Points on a hilly landscape, in no order, each with its height.
From any point a ball takes the steepest step (drop divided by distance) to one of its 2 nearest points. It stops when none of these is lower. Distance is the straight distance between rows; heights are no part of it.
Kitak: [  2  -1   9   2  -9  -6 -22  16  16  -7  -5   2   4 -10  -2 -10  -3   9
  -9  -1  16   6   2  17   7  -2  20  -5  11  -4 -13   6  -9  -8   6 -20
 -15 -16  -5]  height 413
tezu: [  2   1 -11  10   3  -2   4  -5  -5   0  -8   1   8  14 -11   0  -5  11
   6  -8 -10  10  19  -9 -12  16   3   3   0 -11  -2 -15 -18   3   6   7
   2  18  -1]  height 232
lifu: [  1  -4  -1   3 -11   6  -3  13  13   9  -1  -2 -15  12  -6 -12   8   1
 -14   7   2   1  14  -6   0  -6   3  -4  -8   1   1   1 -15 -17  -2 -18
  -9 -12  13]  height 441
Nogok: [ -6  -6 -24  10 -14  -1  -8  -3   1  -2   5 -12  -7   4  -7   8  -6  16
  -2   6 -14   5  27  -8   4   4  -2  -1 -15 -10   2  13  -5  -4   8   3
  16   9   2]  height 485
gabu: [  1  -1  -5   1   0 -15  -4   4   2  -4  10   2  15  -4 -10  15   3  15
  14 -17  -8  11  17  -9   6   8 -10  -7   5 -15   3   3  -7   7  12  -4
   6  -1  -6]  height 769
pusu: [-13  -7   2  -1  -2  14  21  10   6  -7   7   1  -2  -4  -9  16  -3  11
 -19  10  -7  -7 -22 -11   7 -12 -25  13 -23  13  -3  11  15   5   9   1
   7  -1   9]  height 539
pel: [  6  13  -6  -3  -6 -17  -7   3   2  -4  -3  -4   3 -19 -15   0 -15  -2
  18   2   7   9  14   0   6   1   5  -5  14 -31 -13  10 -14   5  -3  -2
   1   2  12]  height 676
gov: [  3  15   6 -13   1   2   8 -10  -5   2   4  -6 -16 -21   2   9   2 -19
   2   1  -4 -10 -16   4  -4 -12 -15  -6   6   8  -2 -13   5   5  -6  18
   2   3   9]  height 512
mor: [ -2  -4  17  -4  14  14  10   3   3  -3  -6  10 -10  -8  -7   2   8  -3
 -13   6  -3  -8 -28  -2  -3 -17 -14   8  -9  25  -9  -8  -8   1   6  -1
  -7  -1   0]  height 648
bis: [ -1  -3 -21  11  -6   5  -5 -13  -3   8  -5  -9  -3  10  -3   7  -8  12
   6   6 -11   8  29 -15  -1   5   1   6  -5 -21   6   4 -13   4   2   7
  16  12   9]  height 406
Pep: [  3 -10   0  -8   1  -5  -1 -16  -3  19 -14  10   0  21  36   5  -4   6
   9  10   9   2   0   1   8   8   6  11  12  -8  19   5   3  -1 -10  -5
  -5  -6  -8]  height 861
midar: [  4   1  19 -20  12  17   1   2   5   6   0  12  -7   4   3   2  17  -7
   2  -1 -13 -11 -16 -13  -4 -16 -15  14  -3  20 -16  -6  -6  -2   8   4
  -9  -6   0]  height 684
retiv: [ -1  -2 -20   6  -9   5   5 -28  -8  11   1 -17  -5  17  15   4  -8  -3
  -8  11  -7   0  16 -16  -5   6  11  -1  -9  -6  15  -1  13   1  -9  16
  13  13   6]  height 199
bafiv: [ -5  -8  12   5  -6  -1  10  -5  -8   2  -8   4  -7   4   2  22 -11   8
   0  12   1 -10 -16 -16   9  -1  -9   3  -6  -1  10   6  -4  -3  -6  -7
   3  -1   6]  height 619
tulak: [ -5  -4  15   6  -1 -17  -1   3   1 -12   6   6   7 -11   6   5  -5  -2
   3 -11  15  -3 -10  14  12  -7   7 -17  16   3   8  -3   6  -4  -6 -12
 -13 -12 -20]  height 515
guse: [ -4  -9  13  -1   8  17  12  -2  -6  -4  -1   9  -1   1   9   3   2   0
 -11  11  -3  -9 -33  -3   2  -9  -9  14 -14  22   0  -2   6   6  -2   0
  -7   8  -1]  height 614
Mabe: [-13  -7  -1   9 -20   7  14  18   3 -15   6  -5   2 -10 -19   6  -3   4
 -16   5   5  -3 -20   8   7 -10 -11  -1 -12  17  11   9  16 -11   1 -12
  -3   3   4]  height 448
loma: [ -2  19   3 -13  -5  -1 -14   3   8   0   0  -5   1 -11   0 -13   0 -18
  12   0  13  -4  -3  12   3  -3  11  -3   9 -18 -15   7   2   5  -9   3
  -5  -3   7]  height 613
Vilag: [  2  14   5   1  -1 -13 -16  10  14  -6 -10   4   2 -19  -3 -10  -6   5
   4  -7  17   4  11  12  12  -3  12  -3  19 -16 -18   4 -21   2   7  -8
  -9 -18   6]  height 308
tir: [ 11  13   1  -2   1 -12   2  -2  -4   6   1  -1  -3  -2 -18  -9   6  -5
   4  -1  -3  -1  12  -8 -10   4   1  -8  19  -9  -1 -15 -17  -4   1  -2
 -17   0   6]  height 426
Tonid: [ -8  -8 -12   2   0   9   4 -13  -1  -5  11  -8  20   5   6  -2   2   6
  -5   0  -5   1  -7  -4  -3   4   3   3 -16  10   1   5  24  15  -3  10
   6  17 -11]  height 404
Pepa: [  1  -6   5  11  -1 -11   3  -4  -5  -2  -2   7  -1  -8  17   7  -6  -3
   0   0  16   8  -9  22   8   4   5 -11  12   8  19  -5   4  -9  -6 -11
  -4  -3 -16]  height 469
gibu: [  2  -6   8   9   5   0  -2   3  -2  -2 -15  10 -12  -2   7  -8   3   3
 -11   3  10  -2  -7  11   5  -4  -1  -5  -3  12   6  -6 -11  -9   3  -9
  -1 -13   0]  height 476
tus: [-20  -8  -2   0 -28   1  10  16   4  -8   1   3  14   9 -25  10 -14  16
   1  15 -13  -1 -15 -24   8   5  -5   8 -14  -4  -2  20   7 -15   1 -10
  -2  11   4]  height 282
mune: [  4  -8 -16   4  -7   3   9 -27  -5  17   4 -11  -6  19  18  -4   4  -8
  -7  15  -2   3  12 -12  -8   4  12  -3  -2  -1  21   1  12 -11 -16   3
   4  10  -1]  height 287
teg: [  7  -2  -4   4   8   3   8   9   3   8   7   4  -3   6 -16  11  13  15
  -9 -21 -10   8   6  -7  -4   6 -21  -4  -6  24  -7 -11 -11   5  19   6
   4  -3  -1]  height 589
zim: [ -1   3  -5   4  12   0 -13  -1  -1  -4 -21   4  -3 -14   7  -9  -6   2
  -3   0  18   8  -5  32   5  13   8   7  10 -11  -8  -6  -1   3   9   9
   7   3  -5]  height 409
zike: [ 10   2  -4   4  -5   2  -3  12  11  12  -1  -5 -15   7 -12 -11  15   4
  -7  -8  -5   4  33 -11 -10  -8  -5   0  -7   2  -6   0 -20  -8   9 -15
   3  -7  15]  height 513
pakef: [-11  -2   9  -2 -10  -3   5  11   7 -10   5   9  11   4 -12   1  -6   9
   1  17  -8  -4 -15 -17   3  -1   1   2 -13  -4  -9  15  -3  -2  -1 -14
  -9   4   5]  height 137
miri: [ -3   2   1  -8  14   7 -11  -4  -6   5 -22   9   2  13  26  -4  -1   3
  10   3   5   1   5   0  10  10   3  21   4 -14  -5   8  -1   7  15   7
  12  -8  -6]  height 600
fimo: [-11   5 -13   0   3  12   0  -4  -1  -7   3  -7  19   2  -4  -5 -14  -4
   6  -9  -7   2  -1   2  -9  16   7   5  -2 -10 -14  -3  12  29  -2  22
   1  19  -2]  height 231
nonez: [ 11  15   8  -1  -1  -9 -18  12   9   4  -5  -2 -12 -20 -17  -7  -1  -2
  -7 -11  14   1  14  13   5  -7   2 -10  11  -7 -15  -2 -21  -5   5  -7
  -6 -12   9]  height 172
zopa: [  5  -5 -21   9  -6  -4  -5   1   8   3  -2 -15 -18  -7  -1  -9   8  -7
 -10   0  13   9  21  16   0  -4  14 -14   1  -7  11   4   5  -9  -9  -4
   3  -5   1]  height 191
nos: [  3  -5  -1  13   4  -1   4  -7  -6  -6 -16   8 -11  -3  21   4  -4   0
  -2   9  16   3  -2  19   7   4  -2   0   2   0  17  -4  -3  -7  -3  -2
   6  -7   2]  height 416
Nom: [  4  -7  -3   2   0  -9  -7   3   8   2   2   5   9   7   6   5   8   8
  10 -14   1   9  20  -3   6   3   0  -5   3 -15   8   8  -5   2   6  -6
   8 -10 -13]  height 794
Vanod: [  2  -1   6  -4   5   4  -7  -5   0   5 -12   5  -2   7  18  -4  -5  -1
  11  13   3  -5  -1  -8  13  -2   3   8  -9 -14  -2  16  -4   3   3   0
   5  -6   5]  height 564
Deno: [ 11   3   8  -2   7   4   9 -10  -8   2  -4   0 -23 -10   5  10   8 -14
  -2  -9  -6  -6  -6   7  -9 -10 -14   0   8  18   7 -23  -1  -2  -2  12
  -1  -3   6]  height 563
dovo: [  2   9   3  -2   1 -10 -11  17   6  -6   5   2   1 -17 -25  -6   1   8
  -6 -20   3   0   3   8   5  -3   0  -9   3  -2 -21  -2 -14  -2   6  -5
 -10  -1   1]  height 309
Dit: [ -6  12  -5 -10   7   7   2  -5  -6  -4  13 -12   9   1  -6   5 -10 -15
  11 -10 -13  -7  -8  -5 -13  11  -1   4   0  -7  -9   0  18  23  -9  21
  16  11   7]  height 337
vok: [  8   4 -10  -4   4   5   0 -14   2  13   3  -8  -9  21  20  -5   5 -23
   8 -18  -2  -7  20   0 -16   6   7   4  11   1  13 -14  14   2  -9   7
   6  -3   1]  height 590
Sotov: [  2   3   6  -9   7   6  -6   1  -2   9 -13   7  -3   2   5  -6   4  -7
   9   7   1  -1   5 -14  -1  -6   4  14   0 -13 -15   3 -10   6   4   7
   4  -4  13]  height 524
Megu: [  3  15   1  -8  -5 -11 -16   9   7  -6   1  -9   1 -22 -12  -6 -10  -9
  16   2   7  -3   1   7   5   0  13  -3  12 -26 -21  12   3   8  -3   5
  -1   7   9]  height 643
tiku: [ -1  -4   6   2 -10   3   4   3   0  -1   5  -1  -7   9  -2  -5   2  -6
 -10  12  -3  -1 -12   1  -3  -4   8  -7  -5  18   6  -2   5 -18 -10 -14
 -11  -2  -1]  height 450
sapi: [ -3 -12  -5  -1  -1   4  10 -11   3   2  22   7  20   9   1  11   4  11
  -2  -4  -9   1 -18  -7  -3   1  -5   2 -13  11   9   2  17   8  -7  -2
  -3   6 -13]  height 466
Dogis: [ -8   0   3   2  -5 -17  -6  18   0 -10   9  -4  -7 -21 -13  11  -1   5
   0  -3   6   3  -5  10  13 -10  -6 -14  -3  -7  -2  18   0  -2   4  -8
   6 -13   0]  height 601
vizel: [ -7   0   3   6  -8 -14  -6   7   1 -14   7   2   8 -19  -4   6  -8  -1
   1  -2  10   8  -4  11  17  -5   6 -17   7  -9   6   6   0  -4  -5 -17
  -3  -8  -5]  height 560
mal: [  4  -7 -15  13  -8   0   4   2   6  10 -10 -10 -22   0   3 -18  -2  -7
 -15   9  17  14  21   6   2  -3   8  -2   2  -7  19   4  -7 -11  -7  -8
  -7  -6  15]  height 294
fiban: [ -7  -5   4  -8   5  13  -9   6  10  -2  -6   0  -9  -3  18 -22  10  -6
  -7  19   9  -8  -5   7   6 -14   7   9 -11   8 -18  13  10  -8   0  -6
   2 -12   1]  height 478
vus: [  7  -9   1  -1   3  -3   4 -22  -9  15  -7   7   4  19  28   8   4   1
   5 -16   2   6   9   2  -4  14   2   3  11   6  20 -17  -1   3   0   7
   8  -3 -13]  height 863
vipi: [  6 -10   6  -8  -1  -3  -5  -6   5  12   2   9  12  21  27  -4  10   5
   8 -15   6   5  10   5   4   8   7  -3  14  -1  13   0   3  -8  -1  -9
  -5 -13 -22]  height 836
Nam: [  5  -2  -7  -6   4   4  12   8  11   9  17   5   2  15 -21   3  17  18
  -9 -16 -19   3   9 -19  -8   4 -15  -4  -7  17  -9  -6  -4  -3  12  -2
   1   0   1]  height 629
verol: [ -2  -1  -8  -2   2  -2  14  -5  -1  -1  21   3  17   6 -17   9   3  12
  -5 -15 -11   8  -7 -13  -8   0 -13  -2  -1   8  13  -7  11   7  -2   2
  -6   5  -9]  height 516
nubol: [  7  -4  24  -1  15   7   1   0  -2  -1 -17  17 -16  -2  12  -2   7  -5
  -7   3   4  -2 -11   7  -3 -12  -7   5  12  17  -1 -13 -16  -9   6  -6
 -11 -16  -5]  height 531
todab: [-12 -12   1   7 -19   1   7   3  -3 -13   0   0  13   9 -24   4 -16  14
  -6   9  -4   4 -12 -12   2   9   1   3  -9 -11  15   8  -3 -11  -3 -10
  -5  18   2]  height 381
Gof: [  3   0  -4  -1  -7  -7   5  -6  -3   3   6  -3  -4   4  -3  -3   2 -10
  -4  10  -4  -1  -4   1  -9  -1   9  -8  -3   3   1  -8   6  -8 -10  -1
  -6   5  -5]  height 498
nez: [ -1   8   3   2  -2 -21   4   9  -5  -6  14   1  13  -9 -20  20 -12  18
   9  -5  -9  13   6 -14   6   4 -17 -14  13 -16   3   7 -17   1   7  -3
   0   1   5]  height 740
muma: [ -7  -3   8   8   0  -2  14   0 -15 -13   9   7  22 -12  -7   8 -20   9
  -3  11  13  -1 -26   4   3   1  -4  -1   2  -2  16  -2   8   4  -8 -17
 -14  14  -5]  height 501
Baf: [  2   5  -6  -8   0   7  -5 -17   1  11   4  -5   2  24  28   0   2 -13
  11 -16 -10 -15   8  -5 -11  11   5  11   9  -4   3  -6  16   9  -6  11
  14  -3  -5]  height 628
Pegus: [  4  -2   1  -7  -3  -6 -10  -3   5  10  -2   8  12  17  11  -7   9   2
  13 -19   3   0  16  -3  -5  10   8   2   8  -8   1  -5  -2   3   5  -2
   2 -11 -10]  height 817
fira: [ -8  -1   1  10  -7   9  17   9   7  -7  10  -3  -8  -5 -19  15  -3   3
 -19   7  -3  -2 -22   4   4 -11 -26  -1 -12  16  10   0  11  -3   3  -5
   5   2   8]  height 494
Lem: [  4  13   6 -12   6  -5  11  -5  -7  -3  15  -4  -1 -17 -14   4  -2 -10
   3  -2  -5  -6 -20  -1  -7  -9 -11  -8   9  11  -5 -10   7   9 -12  13
 -10   9   0]  height 463
mepa: [  2  11  -3   4  -5 -19   0   2  -6  -7   5  -7   5 -14 -27   8 -17   4
  12   0  -5  10  10  -8  -1   3  -2 -11  11 -25  -3   6 -12   5   1   1
  -4  15   9]  height 709
bazus: [  4  12   1  -7  11  -1  -9  15   3   1   1   5   4  -6 -27  -3   1   8
   8  -6  -5   1   6  -1  -2   1   2   3  -2  -9 -24   4 -13   7   5   6
  -4   2   6]  height 401
buk: [  1   2  21   1  11  -6  -1   6 -13 -10  -9  15  10  -9   1  -5  -9   5
   6   2   8   0 -14   1   9   3   2  -1  12  -6  -6  -5 -14  -2   6  -5
 -12  -5  -2]  height 371
vitut: [  3 -10   7   5   5   7   8  -2  -9   8  -1  10  10   9  14  -6  -2   6
  -5  10   3  -1 -19   9 -11   5   7  10   1  26  10 -17   3  -9  -5  -6
 -18  10 -17]  height 633
tep: [-11  -8  16   0   1   6  12   2  -1  -3  -1   6  -4   4  -6  16  -5   8
  -6  18 -12 -11 -25 -20  10  -3 -16   9 -15   4   3  13   5   0  -4  -2
  10   3   9]  height 582
kese: [ -4  -6 -12   6   2   3 -13  -1  -3  -6 -10 -13  -3  -4  15   6   4   3
  -3  -4   0  -3  21   8  15   3  -1   5 -14  -6   0  16   2   3  10   8
  22  -2  -2]  height 458
Ful: [ -3 -10  -3  15 -11  -2  -1   8   5 -11  -2 -10 -15 -12  -1   1   0  -2
 -16   0  11   1  -6  20   5  -4   2 -10  -8   7   9   7  12  -8  -1  -6
   8  -2   1]  height 313
poza: [  2 -11  10  -1  -3   0   1  -3  -4   9 -18  16   1  22  25   3  -4  10
  -4  15  10  -3  -5  -1  10   7   7  10   3  -4  13   8  -8 -11  -5 -16
   0  -8  -3]  height 872
zudi: [  4   1  12 -20  12  14   1   1   4   6   4   8   7  10   6  -4  11  -6
  16  -8 -17 -12 -15 -14 -14  -8  -4  17   0  14 -19  -5   6   8   6   6
  -7   0  -7]  height 713
zasi: [  1   0  -1 -14   0  10  -8   8  15   9  -2  -6  -8   0   8 -26  12 -13
  -7  21   9  -4   0   5  -2 -13  21  -1  -8   5 -21   8  11  -5  -8  -3
  -7  -9   6]  height 444
linod: [  4   8 -10   2   0  -2   1  -7  -3   5   1  -8  -5   4   3  -3   3 -19
   6  -3   2   2   9   4  -4   4   7  -1   5  -6   8  -7   8   2  -6  11
   5  -1   0]  height 544
tege: [-12  -8  12   1  12   3  -1   7  -1 -17  -9   1  -4 -19   7  14   1   8
  -2   9   5  -7 -13   4  15 -14 -10   4 -17   0  -5  22  -1   3  14   0
  13 -11   6]  height 595
Bam: [ -9   0   5  -6  11   1  -6   0  -4  -8 -11  10  20   5  16   1  -5   3
  20  -5   5   1  -4   2   8  16   6  14   7 -16  -5   7   3  14  12   5
   7   4 -13]  height 632
ven: [ -5  11   7 -19   9   7  -7  -2   5  -1   5  -2  -1   3  12   1   7 -23
  20  -9  -7 -14  -2  -3 -10  -1   1   5  12  -6 -10   2  17  15  -2  11
   5  -4  -3]  height 612
pegod: [  7  -2 -11  -8 -11   8  -3  -3   8   9   4 -13 -12   4   5 -25   8 -14
  -9  17   8   0  12   2  -7  -6  22  -1 -12   1  -9   3  20  -9 -14  -6
  -8   2   6]  height 405
paf: [ -2  17  -1 -15   0  -3   6  -8  -1  -5  18 -10   8 -10  -5   6  -3 -19
  14  -2  -7  -9 -14  -1 -14  -3  -2  -4   6   0  -8  -1  24  18 -11  17
   1  13   3]  height 403
pevu: [ 12   6   2   2   9   0   8   7  -1   7   5   4  -9 -10 -19   6  11   4
  -6 -19  -8   0   4  -1  -9  -3 -20  -6   5  19  -3 -21 -18  -1   9  -1
  -8  -4   2]  height 542
Matul: [ 16  11   9   1   8 -12   6   2 -11   5   1   2  -8 -12 -16   4   0   1
  -3 -12   1   0   5  -1  -2   5 -17 -11  13  -3   1 -25 -22  -3   4   4
  -6   2   6]  height 491
tak: [  5   9   7  -3   8  -1  -1  -4 -12  -3 -16   8   6  -3   3 -11  -7  -5
   4   5   7   4 -13   9   0   8   2   7   9  -4  -9 -16 -11   2   3   6
 -11   1  -4]  height 433
Kig: [  1  10  -7  -1  -6 -15   1  11   2  -1  16  -8  -5  -7 -22   4   3  -1
  -7   2  -8   7   4  -8  -3  -6  -6 -17   2  -3  -7   2   0  -7  -1   0
  -5  -4   5]  height 588
Ber: [  4  -7   0  -2  -4 -13   3 -15  -7   9  -2   9   9  16  30   3   1   3
  10  -3   4   4   7   2   2  14   6  -1  15  -5  21  -6   6  -4  -5  -5
   2 -10 -18]  height 849
vulal: [  6   5  14 -22   9   9  -2  -8  -3   6  -2   8   5  11  13  -9   6 -16
  18  12 -12 -11 -15 -13 -17  -7   6  14   8  12 -12  -9  10   1  -9   8
  -7   5  -3]  height 703
bog: [ -3  -5   8   7 -11   3   7  11   2 -10   2  -3  -5  -6  -9  -1   2  -6
 -20   3  10   0 -23  14   2  -4  -2  -7  -4  23   9  -2   9  -9  -8 -13
  -8   1  -5]  height 393
Tupim: [ -1   0 -15 -14  -7  -1 -10   0  15   4  19  -9   6  23  -4  -2  12  -5
  13 -17 -14  -3  17 -17  -9  11   5  -4  -1   0  -6   2  12   4  -3   7
   9   2  -4]  height 708
suzod: [ 11   8  19  -2  15   7   2  -6  -2   5 -11  11 -17  -8   6   3  11  -9
  -1  -7   0  -8  -1  -1  -4 -11 -17   3   8  15  -4 -16 -16   0   7   4
  -3 -13   3]  height 576
Geda: [ -2   0 -24  12  -7   2  -3 -19  -3   9  -8 -18  -1  12   1  -2  -8  -6
   2  10  -1  10  25  -9   0   7  11   4   1 -18  17   1   0   3 -11  11
  14  14  11]  height 312
gelog: [ -4  -2   6  -1   5  11  13  -2  -1  -4   8  -3   3 -10  -4   1   1  -3
 -10   7  -2  -2 -21   7   1  -4  -5   1 -13   9  -6   1  11   9  -4   9
  -1  10  -1]  height 577
lebez: [-12  -9   1   7  12   7   2  -1  -5 -15  -5  -6  11 -15  12   7   1  13
  -9   5   5 -11 -12   9  13  -7 -15   7 -18   3   5  21   6  14  15  10
  12  -2  -4]  height 559
rali: [  1   3 -12   8   1   2 -17   1   2   4 -11 -11 -10  -7  11   4   4   0
   2 -11   0  -2  34  10  11  -8 -10  -1  -4  -5   2   9   0   5   8  12
  23  -3  10]  height 396
lif: [ 15  -1   0  -2   0   3   4   0   3  23  -5  -1 -13  16  -3  -2  21   1
  -5  -3  -5  -2  25 -21  -4  -4 -12   2  -8   3  -2  -7 -20  -5   9  -7
   7  -5  20]  height 568
gatur: [ 11   8  -8   7   1  -4  -1  -3  -4   3  -6  -4  -6   5 -20  -6  -2  -2
   3   0  -4   7  20  -1 -13   7   7  -3   7  -9   3 -17 -19   2  -2   6
  -8  12  12]  height 353
Nunaf: [ -2 -10  -1   7 -10  -7 -21  21  15  -7  -1   1  -6  -6  -6  -8  -3   8
 -16  -7   8   6  10  23   8  -6  14  -8  -4   2  -8  12  -6 -12   4 -16
  -6 -14  -9]  height 477
digu: [ -2   6   0  -2  -9 -16   6   5   3   0  26  -6  -3   0 -21   5   5   4
  -2   0  -8   6   3 -14  -2  -2  -7 -22  15  -2   9  -2  -1 -17  -8  -7
  -8  -8  -5]  height 625
suk: [ -6  -2 -11   6  -6  11   5 -23 -12  -1   0 -17   8   7  18   1  -8  -1
   0   2  -6  -2   2  -6  -3  10   7   2 -12   4   2  -4  13  12  -4  19
  16  15  -3]  height 319
biguz: [ -4   5  -3  -1  -7  -5   0   2  -1  -7  14 -10  -4  -8 -24  -4  -3  -4
  -5  15  -3   2  -9  -7  -5   0   1  -7  -6  -5 -10   3   5  -2 -12   2
  -8   9   5]  height 547
mamos: [  6  -6 -11  16   3  -3  -7   2   3  -4 -15   4  -8 -11   4 -11  -5   3
 -12  -5  14   8  12  33   8   4   6  -6  -1   1   1   2  -4  -4   4   1
   5   2  -4]  height 327
misi: [  3 -10  -1  14 -11   5   6   4   5  17 -13  -4 -15  17   4 -16   0  -4
 -15  13  10   5   8  -2   1  -1   6   3  -5   1  20   0 -13 -18  -8 -19
 -11 -10  15]  height 369
Lon: [ -7  -8  -5  12   9   8  -6  -6  -5 -10 -13  -7   5  -9  15  11  -1  11
  -6  -9   4  -6   7  13  14  -1  -9   3 -15   6   5   9  -1  11  16  16
  22   3  -1]  height 514
timo: [  2  -4 -18  -2 -12   6   6 -18   2  14  11 -11  -8  15   7 -17   9 -11
  -3  16  -1  -4  10  -8  -9   2  19   2 -16   8   5   2  21 -14 -13   2
   1  12   2]  height 352
boneb: [  5  -3 -16  12  -4  -9 -13   5   8   6   1  -9 -12  -6   5  -1   8  -8
   4 -17  10   5  28  13   7  -6   5  -7  -4  -9  13   8   5  -1   3   1
  15  -9   1]  height 302
Dukuf: [ -8   5  -6 -15   5  11 -11  -8   4   4  11  -6   3  18  24  -1   7 -18
  16 -15 -13 -13   2 -11  -9   2  10  11   3   6 -11   6  22  13  -1   7
  13  -2  -7]  height 647
Gabi: [ -3  14   4 -14   4   0 -12   7   6  -3   0  -2   0  -2   8  -4   4 -18
  19 -10   2  -2   3  -2   1  -6   5  -1   4 -16 -11  11   8   8   0   6
   7  -9   2]  height 578
zel: [ -3 -13 -12  16  -4  -4 -11  10   7 -14  -8  -7 -12 -16   5  -2  -1   7
 -14   2  10  -2  11  27   8  -6   5  -8 -15   6   6  14   3  -6  11   0
  16  -5   0]  height 216
Zil: [  7  -5   4   3   4   3  11 -13 -10   5   5  10   4   8  -6  -6   5  -2
  -8  -2  -9   0  -5   2 -19   4   3  -1   4  24  10 -25  -1 -10  -6   0
 -21   7 -13]  height 599
kino: [ -5   0 -14  12   2   6  -1  -1  -2  -4  -2  -3  23  14  -8   1 -11   8
   4 -12 -10  12  11   0 -10  15   9   4   3  -8  -2  -7  -4  21   0   7
   1  21 -11]  height 40
bev: [-13  -8   5  13  -9  -3   9   5  -8 -18  -4   4  22  -3 -14   7 -23  13
   1   9   1   5 -15  -5   8   9   6   2  -2 -11  15   9   0  -1  -8 -18
 -12  14   0]  height 449
nevi: [ -5   1   7   3   2  -8  -1  10   0 -10   2  -7 -13 -27  -1  17  -1  -2
   3   2   6  -5  -8  10  13 -12 -12  -8  -7  -7  -1  15  -1   2  10   4
  17 -11  11]  height 631
Sinov: [  4  -3  -1   4   9   0  14  -9 -10   4   6   4   8   4 -11   0   3   9
  -7 -11  -9   8  -2  -9  -9   8  -7  -6   2  17  12 -18  -6   0  -2  -1
  -7   8  -8]  height 562
rof: [  6   7  17 -15  11   0   1  -7 -10   0  -5  13   9  -2  17  -1   0  -5
  13  14  -4 -11 -21  -6  -4  -8   0  10  14   8  -5 -10  -1  -2  -5   5
 -13   0  -7]  height 681
nedun: [ -8  -2  14  -1   1  -3  -2   7   3 -12  -4  14  16  -3  -2  -2  -6  12
   8   9  -1   1 -10  -9   9   1   3   7   0  -7  -8  12 -13  -3   5 -13
  -8  -5   0]  height 275
falo: [ -1   4 -12  -7  -4  -2  -2  14  11   4  18  -4   5  11 -16   6  11   6
   3 -20 -15   4  15 -12  -5   2  -7  -5  -3   4 -13   1   4   4  11   2
  10  -2  -3]  height 671
Kone: [ -6  -7  -1   6   4   3  18  -3 -11  -9  13   6  18 -10 -11   8 -11  11
  -5   8   1   0 -22   5  -1   0  -4   6 -10  -2   6  -1   3  13  -5  -2
  -6  12  -3]  height 536
zuvo: [  6   1  16  -9   6   6   3   1 -11  -1  -6  12   2   2  17  -9  -4   0
   2  17   1  -3 -17   5  -8   0  13   6   7  19  -3 -13   2 -11  -9  -3
 -16   0  -8]  height 658
nevul: [  9   4  -4  10  13   1  -2  -4 -12  -1 -21   4  -6  -3   9  -8  -3  -6
  -1  -4  11   6   1  24  -3  20   1   8  14   3   0 -23  -6  -1   7  14
  -4   1  -5]  height 470
leva: [ -1  12   8 -12   7   0  -4  10   5   5   0   5  -1   3 -15  -7   2  -2
   9   6  -9  -7  -5 -20  -5  -3  -2   4  -4  -7 -23   4 -11   6   7   4
  -4  -1  14]  height 467

Where does a ball stop that starts at each point below?
rof: retiv
falo: kino
Pegus: Gabi
nevi: zopa
mor: pakef
poza: nonez
Bam: nonez
Deno: kino
miri: nonez

Call two points neighbours if one is among the 2 nearest of the other. Go from one point of each pair to the other, from neighbour to neighbour, staying as low as possible. Name the highest point that can't be avoided.
Gabi / pakef: Dukuf
pakef / bog: nevul
nos / kino: suzod
zopa / retiv: Nogok
